Each row is a point on a landscape with many peaks, with its height.
A climber steps from a point to the highest of its 2 nearest points, and stops where none of them is higher. Distance is the straight distance between rows; heights are no part of it.
K237 h=483: [ 45 -23   5 -21 -21 -22 -37   0 -12  10 -11   8   7  20  16 -37 -62  17
   1  -7 -30]
K822 h=368: [  7  21   2 -21  -3  -5 -30  20 -37  -2  -8  -6  -6   9 -27 -13  19 -16
  13  16 -21]
K354 h=260: [  5  15   6 -12 -30 -15 -32  29 -42  19  -8  16   2  34 -47 -20  26  19
  -6  16 -26]
K510 h=477: [  4  -4  -2  -5  62   3 -19   7   5   2 -17   5  -9 -62  11  27  -4 -12
   9   5   0]
K228 h=460: [-30   7 -24  21  35   2  31   8   4  23  -8  18  10 -24   5   0 -35  47
 -30 -24  -4]
K314 h=718: [ 14  28  23  19 -44   3  -6 -12  -9 -37  -2 -47  22   7 -12  16  40 -10
  15 -15  -9]
K580 h=611: [-34   7  -8  -7  57  -1  17  13  29  13  -4   7 -27 -26   5  27   5 -22
  -5 -18  26]
K655 h=640: [-21  17  -7  37 -24 -17  46 -14  12  -9 -22 -12  27  18  -5   5 -11  21
 -23 -27  11]
K629 h=541: [-22 -16 -11   5  10 -33  21  -7  -3   4 -14  39  -7  40 -17  -1  10   3
 -29  28  15]
K130 h=652: [-44   8 -19  27   4   1  54   3  22  17 -11  12   0   4 -25   4 -13  33
 -18 -23  33]
K690 h=556: [ 56  12   5 -12  -2 -16 -43   7 -35 -14 -37  -5  19 -17  14 -28 -49  -6
  21 -11 -43]
K62 h=500: [ -6   7  -7  -6 -13  42   5   3   7  -4  20 -20   3 -16  11  -4   5   2
  14 -10   4]
K950 h=359: [-18 -23 -19 -15  19  17  12 -10  33  23  37  33 -16   7  17  -9 -34   4
 -10 -11  18]
K248 h=125: [ 33 -29  11 -18  -6 -17 -24 -21  -2  -2  -3  12 -19  25  22 -10  -1 -17
  14  39  -6]
K370 h=653: [ -5 -21  -2 -15  11  -4  -6  12   0  23  18  28  -2   9  -4 -18 -21  12
  -6  22  -4]
K965 h=725: [ 16  32   9  14 -22   7  -1   8 -22 -37  -7 -40  18  -2  -7  16  16  -6
  27 -15 -23]
K40 h=582: [ 23 -26   7  42  -2  19   6 -37   4 -16  -7 -21  35 -34  28  13   9  11
   1   7  -2]
K292 h=593: [ -5  -5 -17 -22  10  27   3 -14  38  -4  33   2 -34   1  19   1  -1 -40
  17   7  30]
K442 h=468: [-22  12  -3  29 -41  32  46  -9  19 -14   8 -33   0 -19  -6  15  -2 -12
  -5 -17  46]
K341 h=627: [ 23 -36  19  33 -11  10 -18 -19  -6  -3  -6   4  36 -16   4  12  24  36
 -12  25  -1]
K581 h=295: [  7  -9   5  -4  12   0 -22  16 -23  24  -8  23  27 -15 -10 -14  -5  32
  -9   9 -19]
K839 h=671: [ -8 -33  28  11 -37  40  -6 -13  14  33  40   6  20   8  -3 -11  19  39
 -18   3  12]
K259 h=464: [-28  17  -6   9 -38  31  45  -8  20   0  32 -23  -7  -5  -1  -1 -15 -21
   2 -33  37]
K607 h=703: [-15 -23  14  28 -49  14  34 -35  29   6  14 -19  -2  24   4   4   6   8
 -17  17  41]
K174 h=684: [-16  -3 -10 -24  -1  21   5   5  14  12  40  15 -14   8 -14 -10  11  -4
  15   8  22]
K828 h=331: [ 38 -34  15 -29  -6   6 -49  -7  -5   9  11  13 -12   4  25 -34 -21  21
  15  27  -6]
K310 h=589: [-23  10 -24   2  38  20  29  -5  33   2   2  -1 -24 -41  -2  19  -2 -17
   5 -16  34]
K814 h=274: [-15  11   3 -16  -2  -4  -3  33 -29  23   1  20   8  15 -48 -13  23  27
  -9   5 -12]
K702 h=288: [ -9 -12 -14 -21  23 -42  -4   2  17  19  -6  29  -7   7   0   1 -30 -21
 -28  11  -7]
K185 h=433: [ 32 -34  -1 -23  -6  -7 -22   2  -6  14  13  12   9   4  35 -32 -59  27
   1  -9 -19]
K149 h=754: [ 11 -40   4  -4   4  21  -4 -30  21  -7  23  15 -22  10  30   1   3 -11
  11  35  31]
K782 h=32: [ -9   4 -17 -14 -31   5  24   1  29   2  34  -4  -6  22  13 -15 -43 -15
   3 -28   3]
K475 h=646: [ 14 -21   2 -18  10  21  -3 -25  32 -14  27  -1 -36  -2  39   5  -2 -32
  23  20  25]
K430 h=332: [ 16 -37  35  55 -44  -8   5 -50  11  13  -3  -3  38   5  10  11  20  37
 -30   9   3]
K783 h=526: [ 28  -8 -10  -1  24  14 -23   9 -17  -6  -7   0  11 -40  26   3 -38   9
  22 -12 -26]
K503 h=459: [-38  26 -18  -9 -24  24  48  14  20  18  29 -15 -11   7  -7 -10 -13  -5
   4 -39  36]
K390 h=435: [ 23 -31  -8 -25  14  12 -17  -9  27   6  40  17 -37 -12  41  -8 -46 -15
  23 -16   8]
K346 h=463: [ 31 -13   8 -36  35   7 -48   2  -3 -16  -2  -1 -20 -34  20   0  -7 -45
  28  26  -6]
K647 h=471: [ 12 -42  -4  -7  21  -1 -14 -21   9  11   6  36  -8  11  13  -6  -8  -2
  -8  43   7]
K67 h=390: [  1 -25 -17 -28  18  17   2 -13  33  20  47  20 -21  -4  26  -7 -30 -18
   9  -7  24]
K855 h=668: [ 21   8  23   6 -65 -29 -17 -30  -9 -23 -18 -34   4  54   8   9  39  -6
   2  20 -16]
K82 h=745: [ 15  20  11  24  -6  -3 -13  15 -36 -28 -19 -21  14  -1 -35  13  43  13
  12   6 -12]
K701 h=421: [-31  23   2  12  53 -31  23  15   4  -7 -51  -2 -17 -16 -15  18  17 -12
 -14  -3  12]
K914 h=354: [ -8  28   0  -6  18 -12 -16  20 -36   2 -15  -1  14 -15 -29  -4  10  14
   2   7 -33]
K239 h=434: [-14   5   1  -6  47 -36  -5  11  -1  -5 -40  -1 -18 -21  -5  17   6 -18
 -14   4  -5]
K791 h=386: [ 34 -35  10 -24   4  14 -39   4  -1  12  25   4  -2  -3  35 -28 -35  22
  11  -5 -10]
K786 h=344: [ -3   7   7  -6  25  15 -20  36 -33   2 -10   8 -11 -23 -39   1  43  15
   2  15  -6]
K497 h=384: [  1  -3 -19  -1  19 -40  -7   0 -14  20 -23  27  18   3  -1  -7 -42  21
 -28   6 -25]
K948 h=710: [-13  30  13  22 -37  -2  22   9 -10 -13   0 -24  21  17 -35  14  30  22
 -13 -18  13]
K484 h=613: [ 42  10  15 -17 -35  -8 -37   2 -30 -22 -12 -29   1  19  13 -18  -2 -14
  29  11 -30]
K293 h=79: [ -7  12  -7 -34  32  13 -25  24  -8  29  17  14   2 -32   0  -6  -9   8
  16 -17 -10]
K86 h=321: [ 10  -1  18  17 -58 -21   6 -39  17   3   7 -22  29  39  10  -1   0  12
 -24   1  -2]
K431 h=250: [-19  14 -20 -16  52 -34 -14  28   8  52 -26  24  -5 -24   6 -10 -50   3
 -28 -25 -25]
K57 h=600: [ 12 -54  12  -3   4  22 -10 -29  17  14  20  27 -13  19  23 -14  14   7
  -2  47  20]
K98 h=515: [  8 -16  -3  -1  54  17 -21  -1  -9   3 -10  15   6 -52  11   6   4  15
   6  14  -3]
K643 h=683: [  2 -22   6  30 -29  24  21 -42  26 -14   5 -14   4  11  26   6  10  -1
  -4  21  29]
K552 h=601: [ 12 -36   4  42   8  24   0 -24  -2  -9  -2  -6  23 -26  12   6  15  27
  -7  25   8]
K811 h=510: [ 21 -11   2 -34  29 -16 -39   2  13  -8  -7  -6 -27 -14  25   1  -5 -59
  14  22  -3]
K472 h=713: [-19   1  17  26 -35 -16  16  -1  -1  18   9   8  37  19 -23  -1   7  49
 -36 -15  -1]
K436 h=39: [-33  14 -20 -29   4   6  23   2  33   7  39  17 -15  17  -3  -6 -17 -29
   2 -18  12]
K351 h=296: [ 16 -36  -4  12 -22 -33  14 -32  16   6  -5  20  -2  54  21  -1 -25  16
 -16  30  -1]
K818 h=369: [  3  -1 -12  10  -2 -36  -1  -4 -18  23 -27  27  24  20 -11  -5 -19  37
 -35  20 -19]
K79 h=349: [ 10 -20  11  14 -25 -15   3  -6 -11  18   3  17  26  33 -28  -4  32  45
 -37  19   3]
K535 h=300: [-28  17   9  20  51   9  16  25 -10  12 -23  16 -14 -24 -31   6  38  40
  -4  -6  19]
K458 h=566: [ 29 -17   3  30  -3  24  12 -25  11 -25   0 -21  22 -24  43  15 -23  11
   3 -16  -8]
K59 h=753: [-14 -19   2 -12  -6  17   1   5   8  12  24  18  -2  20 -13  -9  10  12
 -10  18  10]
K300 h=580: [ -5  -8  -9  -4   8 -25   0   5  -6  21   1  30   2  34 -14 -11  -5  11
 -21  27  -4]
K190 h=414: [-22  18  -2  20  53 -17  16  20 -18 -15 -39  15 -16 -24 -25  18  28   3
   1   7  11]
K368 h=420: [ 18 -16   6 -29  24  27 -41   0  -5  -5  19   3 -18 -20  19  -1  12 -33
  26  14   1]
K217 h=265: [-19  -7 -23 -26  36 -39  -6  18  13  35 -22  31  -2 -13   0  -5 -41 -10
 -32   1 -24]
K853 h=677: [-46  14  -2   3  41   6  30  23   8  19   1  16 -22 -13 -30  -1  13  17
  -8 -12  32]
K8 h=533: [ 44   1  -4  -4   4  -4 -34   8 -30  -6 -18 -10  28 -29  16 -12 -45  19
  12 -15 -28]
K903 h=449: [-38  28 -11   7  15  -2  35  18  -5  -1 -14  -9  -5  -4 -18   9   7   9
  -2 -25   8]
K385 h=315: [-10  44  -4 -15 -22  12  16  21  -5 -20   4 -35   1   6 -16   4  16 -29
  30 -25  -6]
K567 h=311: [-10   3 -11 -26  20 -44 -24  15   9  14  -9  24 -22  17 -16  -6 -10 -40
 -19  20  -3]
K920 h=714: [ -2  30  13  20 -30   1  11  11 -14 -26  -5 -35  15  14 -29   7  45  -4
   6 -21   1]
K790 h=107: [ 24 -13   1 -18   2 -21 -30  -3 -17  -7 -13   7  -3  14   6 -11 -15  -9
   6  28 -15]
K756 h=231: [ 12 -20  -2 -36 -13 -17 -23  -1   1  17  20  16  -8  41  22 -30 -37  -1
   3   7 -17]
K37 h=665: [ 12 -10  32  34 -38 -17 -15 -33 -12   3  -7 -10  33  13 -11   8  37  38
 -29   7 -22]
K10 h=447: [ 43   0 -17  -9  -5 -51 -22  -5 -14 -12 -38  10  -7  17  21 -24 -60 -12
  -8  -4 -37]
K720 h=478: [-19   0 -25  17  -6  33  45 -11  29 -12  18  -4 -13 -19  13   7 -16 -14
  -4 -10  40]
K824 h=441: [  2  28  -7  25  13  -6  15   3 -17 -49 -29 -33  -7 -18  -4  25  21 -32
  17  -2   1]
K595 h=378: [ 17  12  -6  -8 -11 -24 -22   6 -23 -19 -20   1  11  21 -26  -3  12  -7
   2  21 -23]
K634 h=536: [  8   9  -5   2  -5  25  -6  14  -5  -8   2 -13  22 -28  14   6 -24   9
  18 -28 -14]
K308 h=407: [-11   6   2  18  31  -4  13   8 -15 -26 -20   4 -14 -11 -28  20  38  -2
   8  13  17]
K94 h=522: [  3   2  -2   4  -4  12   9   3  -7  12   4   5  26 -10   9  -1 -28  25
   4 -24 -16]
K919 h=305: [-14  15  15  40  28   5  18  27 -26  -2 -33   9  -4 -28 -37   8  47  48
  -6  -9  20]
K922 h=347: [-17  31  -2 -14  20  -5   8  23 -23   1 -15  -8   4 -17 -18   0  10  -6
  10 -11 -14]
K244 h=163: [  6 -27  -3 -31   6 -13 -20 -16  20  -8  19  12 -38  31  20  -6   5 -41
  11  38   6]
K517 h=644: [-41  20 -11  26  -8 -18  55   1  12   7 -16   2  10  28 -23   0 -20  31
 -30 -28  20]
K836 h=71: [  4  14   2 -42  19  16 -29  32 -16  24  24  -7 -10 -23   8 -10 -11 -18
  39 -21 -12]
K847 h=583: [ 43   9   7 -21 -16 -12 -39   8 -35 -10 -16 -16  11   0  14 -31 -29  -7
  25   5 -32]
K207 h=631: [-14  -5  -9 -20  22  27  15  -5  20  16  31  16 -16 -14   1  -3   6  -1
   6  -6  31]
K880 h=575: [-12   6 -19  12  31   2  33  -7  28 -20  -7  -6 -20 -27  16  27 -19 -31
   5 -15  17]
K262 h=734: [  7  31  -2  22   1   0   0  12 -28 -29 -31 -30  27 -10 -12  19  24   8
  16 -11 -19]
K794 h=662: [-44  25  -1  23  28   0  50  19  11  14 -15  17  -8  -1 -23   2   8  20
 -17 -21  41]
K633 h=532: [-15   9 -33 -13  21  -6   3  10  29   8   7   2 -24 -23  34  14 -36 -46
  17 -49  -8]
K864 h=655: [ 25   7  19   4 -47 -20 -20 -13 -22 -21 -19 -17   9  39  -7   3  45   2
  10  33 -25]
K945 h=144: [ 23 -18   2 -18   6 -24 -19 -18   8 -14 -11   1 -32  26  22  -1  -2 -46
   6  50   5]
K870 h=735: [-12 -14  18  24 -19  15   9   6  -8  18  16  13  18   5 -38  -5  37  49
 -24   1  16]
K462 h=43: [-40  18 -11 -32  18  -8  12  12  31  12  22   5 -26   6  -4   7   6 -41
   3  -8  22]
K707 h=313: [-20  47  -9  -2  -2  16  21  25 -12 -28  -6 -32  -4 -10 -23   5  29 -14
  31 -28  13]
K13 h=273: [ 24 -31  13 -42  -8 -11 -38   2  -5  21  12  20 -22  19  18 -37 -36   0
  14  21  -6]
K781 h=335: [-12 -30 -11   2  -5   4  20 -19  31  12  25  21  -6  19  16  -7 -27   4
 -20  12  22]
K175 h=25: [-14 -15   3  23 -29  -7  22 -21  27  13  18  -2  29  24  13  -3 -24  23
 -31  -4   3]
K983 h=588: [-14   5  -8 -13  24  39   0  10  -1  17  24   9  -7 -30  -6   5  12  18
  14 -14  13]
K718 h=63: [ -2  10   3 -51  22  24 -32  20  -7  18  38   2 -16 -18  -8  -8   6 -20
  24  -6   5]
K674 h=571: [ 23 -22   7 -27  18   8 -25 -15  19 -10  11   4 -30  -1  37   3 -13 -52
  22  17   5]
K379 h=309: [-10  29   6  24   7  17  18  15 -20 -31 -22 -27  11 -18 -30  13  47  19
  19 -13  16]
K512 h=360: [  4  35   6 -14   6   4 -25  34 -49  -5 -21 -13   3 -10 -23  -5  23   6
  20   4 -25]
K759 h=330: [-29   9 -11 -21  29 -31   4  21  11  17  -8  15 -12   5 -24  -4   4 -25
 -18   5   5]
K148 h=717: [-22  -8  21  28 -67  14  31 -26  27  -2  15 -29   2   9  -8   6  22   4
 -27 -13  51]
K425 h=689: [ 15  -9  31  10 -42   9 -24   6 -22 -11   8 -16  15  22 -23   3  47  22
  -5  17 -16]
K569 h=554: [ -1  -7   2  -2  40  32  -8   4 -12  12  12  11   4 -49   9   5   4  19
  18  -5   9]
K628 h=537: [ -1  -5 -28  22 -11   8  33  -5  23 -10  11   1   9  -9  23   6 -42  -5
  -2 -29   3]
K574 h=487: [ -9   4 -16   1 -10  40  27   2  21   4  24  -6   3 -16  14  -1 -16  -8
   3 -21  20]
K929 h=340: [-30  28  -8 -23  22 -16  -3  26  -4  13  -9  -3 -12   7 -20   2   4 -16
  -1 -14  -3]
K768 h=676: [ 27  -3  22  26 -39 -10 -22 -12 -20 -16 -13 -22  28  10 -11  13  40  24
  -9   7 -17]
K511 h=476: [-27  -2 -21   0  26 -11  20   8  -3  28  -7  23  10  -9   2  -1 -24  33
 -25  -1 -10]
K554 h=551: [ 12  -9  -8  24  13  34   0  -2  -1 -16  -6  -7  16 -35  34  11 -21  12
  16 -18  -7]
K787 h=283: [ -1  -6  -3  -9  15   4 -24  18 -21  33  -1  22   4   4 -29  -9  16  36
 -18  17 -20]
K745 h=469: [ 37 -33 -15  -4  14  11 -21  -4  18  -2  22  14 -23 -23  48  -3 -52 -16
  25 -35  -8]
K3 h=511: [-13  20  -3   4 -21  14  17   2   2 -16  19 -17   8   1 -11   0  10   2
   7  -9  14]
K693 h=385: [  8  16  -5  -2  -4 -21  -4  -5 -16 -37 -23  -5  -8  17 -15  11  16 -17
   8  18  -3]
K938 h=722: [-12  -2  26  38 -43   3  17   0  -2  15  14  -4  25  10 -38  -7  33  39
 -33 -18  10]
K356 h=98: [ 15   4   0 -20  -1 -10  -8   7 -15   2   4   4  -3  13  -1 -14 -20 -15
   9   5 -17]
K224 h=445: [-25  40   2  26  18  -3  34  14  -9 -24 -38 -16 -11  -3 -16  10  20   9
  11 -25  23]
K164 h=546: [-23  11 -29  11   9  -9  38   1  20   3   0   5  -9   1  11   5 -40 -10
  -6 -32  -1]
K923 h=327: [ 11  16   8 -31 -24  24 -30  24 -16  -9  35 -13   9   4   2 -21  24 -18
  36  11 -13]
K620 h=709: [ -7  -8  46  28 -73  20  18 -41  28  12  14 -24  -1  10  -3  -5  30   1
 -35  -9  27]
K261 h=237: [-27  29 -22  -5  41 -15  19  22  -7  19 -23   1  -6 -10  -1   3 -14   5
  -4 -32 -15]
K800 h=688: [ 14  -1  41  21 -63   4  -6 -28   9   0   0 -22   6  30  -3   6  53   7
  -6  10  -1]
K906 h=54: [-13  10   0 -35  30  13 -19  15   2  13  17   5 -18 -23 -17   7  26 -26
  13   1  16]
K557 h=326: [  9 -26  27  31 -49 -12  13 -48  25   5  -8 -10  23  27  19   8   3  26
 -27   5   1]
K812 h=389: [  8  17  -6 -12  19   8  -7   3 -15 -29  -4  -8  -7 -19  -3   5  17 -23
  19  19  -7]
K947 h=472: [-19  -2 -13  35 -10  34  44 -21  19 -19  -1 -15  -9 -20  -1  21   2  -8
  -3  -6  59]
K51 h=651: [ 31 -24  28  35 -35  -5 -19 -29 -18   8 -11  -4  41  -5  10  10  21  45
 -26  14 -19]
K381 h=545: [ -6  -1 -36  10  21  -8  12   1  26   5   7  11 -18 -21  38  16 -56 -20
   5 -42 -15]
K447 h=444: [-15  37  -2  33  14 -11  39   6  -4 -45 -36 -27  -7  -6 -17  25  25 -23
  11 -19  17]
K80 h=678: [ 23   8  44  14 -72  -6  -8 -21   4 -17  -8 -40   0  37  -3  10  49 -11
  14   7 -13]
K609 h=650: [  7 -15  42  16 -36  20 -15 -15   8  16  23 -13  25   8  -3  -1  21  27
 -11   2   0]
K221 h=707: [ 20  -7  19  18 -15   7 -20  -3 -24 -20  -5  -7   8  16 -24   6  54   1
   5  32  -3]
K290 h=514: [-14 -12  -8   4  27 -44  11  -7   4  -3 -16  24  -5  25 -16  16  19 -26
 -21  38  16]
K509 h=379: [ 28 -14  16 -36  -5  27 -36  -6   3 -11  27  -8 -24   2  20 -10  17 -21
  38  23   2]
K192 h=307: [-17  23  18  47  20   2  22  10 -30 -23 -33  -6  12 -22 -30  21  43  29
  12 -12  17]
K162 h=357: [ -2 -15  -4  21  -8 -35   5  -4 -17  23 -10  27  29  35 -27   3   7  51
 -39  16  -3]
K856 h=195: [-20   3  -2 -30 -26  -7   5   8   6  10  28   8 -10  40  -9 -16  -7 -13
   2   0  -3]
K33 h=727: [ 30   3  17  18 -17  11 -32  10 -43 -23 -25  -5  10  -9 -28  10  53  10
   7  31 -17]
K916 h=501: [-17  -4 -14  -1  24  13   7   8  -6  23  12  10  17 -12   5  -6 -22  30
   1  -4  -6]
K593 h=30: [-10   8 -13  -7 -35   4  26   0  23  12  25  -8  20  28  12 -11 -38  11
  -7 -26 -10]
K772 h=400: [ -5  15   8   4  23  -3 -10  16 -21 -31 -13  -5 -18 -16 -23   8  46 -19
  21  16  -1]
K586 h=517: [ -9  25   4  10 -38  22  19   0  10 -10  10 -38  14  -2   5   3  -4 -13
  12 -34  15]
K243 h=346: [ 14  -5  17 -30 -19  16 -28   1 -10   3  21 -13  -8  10  12 -17   4  -3
  26  10 -12]
K396 h=48: [-34   9   0 -32  42   4  -3  18  26  11  18  -1 -33 -13 -17  16  18 -39
  10  -4  30]
K461 h=392: [ 11  32  -1   2   5 -20 -10  10 -29 -40 -30 -12 -13   6 -34  12  42 -30
  14  26  -7]
K534 h=337: [  4 -40  21  50 -24   1  10 -39   1  15   2  10  32   2  -6  10  34  40
 -39  16  18]
K177 h=528: [  8  -3 -30  28 -15  12  38 -22  26 -32  -3 -19   0  -8  34  15 -36 -24
   7 -19   2]
K64 h=657: [  7 -19  -2  13 -14   7  16 -23  11 -12   3  -4   9  16  12   6  -7   3
  -8  13  10]
K315 h=699: [  4 -19  50  28 -71   7   8 -45  21  10  10 -11   8  20   5  -4  43  10
 -19  -1  -6]
K448 h=318: [ -2  33  -1 -20 -25  18 -15  20 -19 -15  19 -28   6   4  -6  -7  21 -14
  37 -14 -12]
K411 h=89: [ -1   6  -4 -36  20  -1 -24  18  -9  14   8  15  -7  -9   0  -8 -15 -15
   3   4 -11]
K77 h=706: [ -6 -32  21  23 -14  43  -7   0  -2  26  27  15   7  -2 -19  -8  37  37
 -15  12  14]
K885 h=645: [-31   5  -1   0  55   6  11  12   5  20  -5  17 -19 -22  -8  14  14   5
 -10  -2  18]
K83 h=481: [ 39  -2  -5 -32 -14 -45 -30  -9  -7  -2 -26   1 -10  33  15 -26 -41 -24
  -6  12 -28]
K968 h=343: [ -3 -29  11  39 -26 -18  18 -31   4  15  -7  21  28  29 -23   7  32  49
 -41   9  11]
K692 h=310: [-16  45  12  13  14  13  14  22 -20 -33 -16 -21 -16 -17 -31  16  49  -8
  26 -19  13]
K733 h=498: [ 39 -25  -5  -1  15  11 -20  -5   0  -5  10   4  10 -34  47  -3 -54   2
  21 -27 -17]
K687 h=490: [-10  -7 -13   3  26 -31  15 -17   5 -13 -18  10  -8  -7  -2  12   2 -20
 -13  24   1]
K963 h=208: [ -6  -6 -12 -31 -15  -8   4   3  15  15  40  18  -5  46  11 -25 -37   0
  -7  -3 -14]
K640 h=424: [ 27  -2 -17  -9   8 -39 -29   2 -14  10 -33  16  10  -3  11 -23 -70   0
 -17  -2 -40]
K716 h=358: [ -3   0  -2 -14  22  14 -19  14 -25   0   2   9  -3 -29 -13  -3  17   7
  11  13  -9]
K550 h=637: [ 33   9  17 -15 -53 -11 -33   2 -22 -19 -14 -32   4  43  -5  -7  25  -9
  22  23 -25]
K878 h=563: [ -7   5  -7 -20  12  18   9  -8  16 -31  19  -6 -40  -1  12  11  16 -52
  20   9  20]
K433 h=336: [ 10 -18  10 -12  14  18 -31  10  -9  10  10  10   2 -12  -1  -8  13  13
   5  26  -4]
K665 h=183: [-11  -5  -4 -29  -8  -8  -4   1  12  -4  29  15 -20  33   6 -12   6 -31
   7  23  13]
K944 h=454: [-43  28 -14  -9  -2  16  31  19  10   5  11 -12 -11   1 -20  -5   1   3
   1 -36  21]
K467 h=704: [-26  20   2  21 -33 -10  24   6  -7   4   2  -9  30  26 -25  -2   6  30
 -18 -27  -3]
K844 h=242: [-28  35 -12 -17  49 -35   6  30  -3  43 -29   6  -7 -14   2  -1 -31  10
 -26 -34 -28]
K481 h=27: [ -8  -8   5   7 -38   8  17 -15  18  28  27  -1  29  23   3 -18 -28  30
 -24 -31   1]
K409 h=636: [ -2   0 -10  24 -16 -14  28 -23  14 -13 -16  -4  20  13   9  14 -16   6
 -13  -5  -1]
K122 h=527: [ 45  -4  11 -31 -16 -30 -46  -1 -14  13 -19   3  -6  21  11 -42 -44  -8
   8   5 -26]
K705 h=561: [-10  -3 -26   5  42 -11  25   1  21  -7 -12   3 -13 -26  23  22 -39 -19
  -7 -22 -10]
K136 h=465: [  9 -10 -15  -9  37 -15   6  -7  13 -17 -13   6  -4 -17  22  18 -16 -35
  -6  18  -4]
K966 h=375: [  9  18   4 -26  31  19 -28  26 -24 -12  -1  -3 -10 -40 -10   5  20 -22
  25  10 -12]
K886 h=316: [ -3 -29 -20   4  -8 -17  18 -17  15  12   1  26  -9  35  15  -4 -22   5
 -14  22   5]
K421 h=524: [  7  20 -18  31 -23  26  32  -9  12 -37  -3 -31  -3 -15  33  10 -24 -25
  20 -34   1]
K897 h=35: [-23  10 -27 -21 -11   0  27   8  38   5  32   6 -22  28  19  -7 -44 -39
  -2 -24  10]
K651 h=670: [ 26 -27  48  19 -41  15 -27 -20  -9  10  12  -6  24  16  -9   5  50  29
 -10  14 -11]
K670 h=312: [ 27 -21   9  -7   1   5 -29  -2 -19  10   6   8  22  -2   8 -13 -12  26
   2  17 -15]
K515 h=405: [ 17  10 -14   2  28 -32 -11  10 -22  16 -44  24  20 -23  15  -9 -52   8
 -22  -1 -40]
K565 h=267: [  1  13   7 -28  -3   8 -31  40 -40  24   4  23  -7  11 -46 -24  30  21
   0  11 -20]
K334 h=520: [ -7  33 -20  12 -32  20  38   4  16 -28   7 -45   1  -2  14   7 -15 -31
  18 -38   6]
K343 h=446: [  6   2 -13   3  27 -17   7 -11   9 -30 -19  -9 -17 -19  19  21 -14 -47
  14  -1 -16]
K312 h=425: [ 16 -26 -10  -6  31  -8  -6 -11  11  -3  -6  25 -13  -6  24   6 -17 -15
   0  31   2]
K867 h=453: [  3   0  -3  -7  54 -14 -25  13   2   5 -36   1  -9 -42  -3  15  -3 -24
  -1  14 -17]
K662 h=509: [-19   5 -17 -32  31  -4  -4  19  26  23  16   4 -13 -23  16   8 -20 -34
   9 -28  -4]
K564 h=439: [ 18  18 -16  20  12 -11  15 -10  -6 -48 -30 -21   4 -19  17  21  -6 -31
  15  -1 -20]

For each start below, name the point where the climber stops.
K790 -> K122
K224 -> K853
K844 -> K59
K586 -> K853
K511 -> K82
K595 -> K59
K228 -> K82
K966 -> K59

Call two points neighbours if one is among the 2 nearest of the other. Go from one point of each pair to the other, from neighbour to neighbour, staying as high as possible. Name the lowest point that can't be avoided.
K149, K136 -> K312
K148, K853 -> K409
K136, K148 -> K564
K870, K82 -> K467
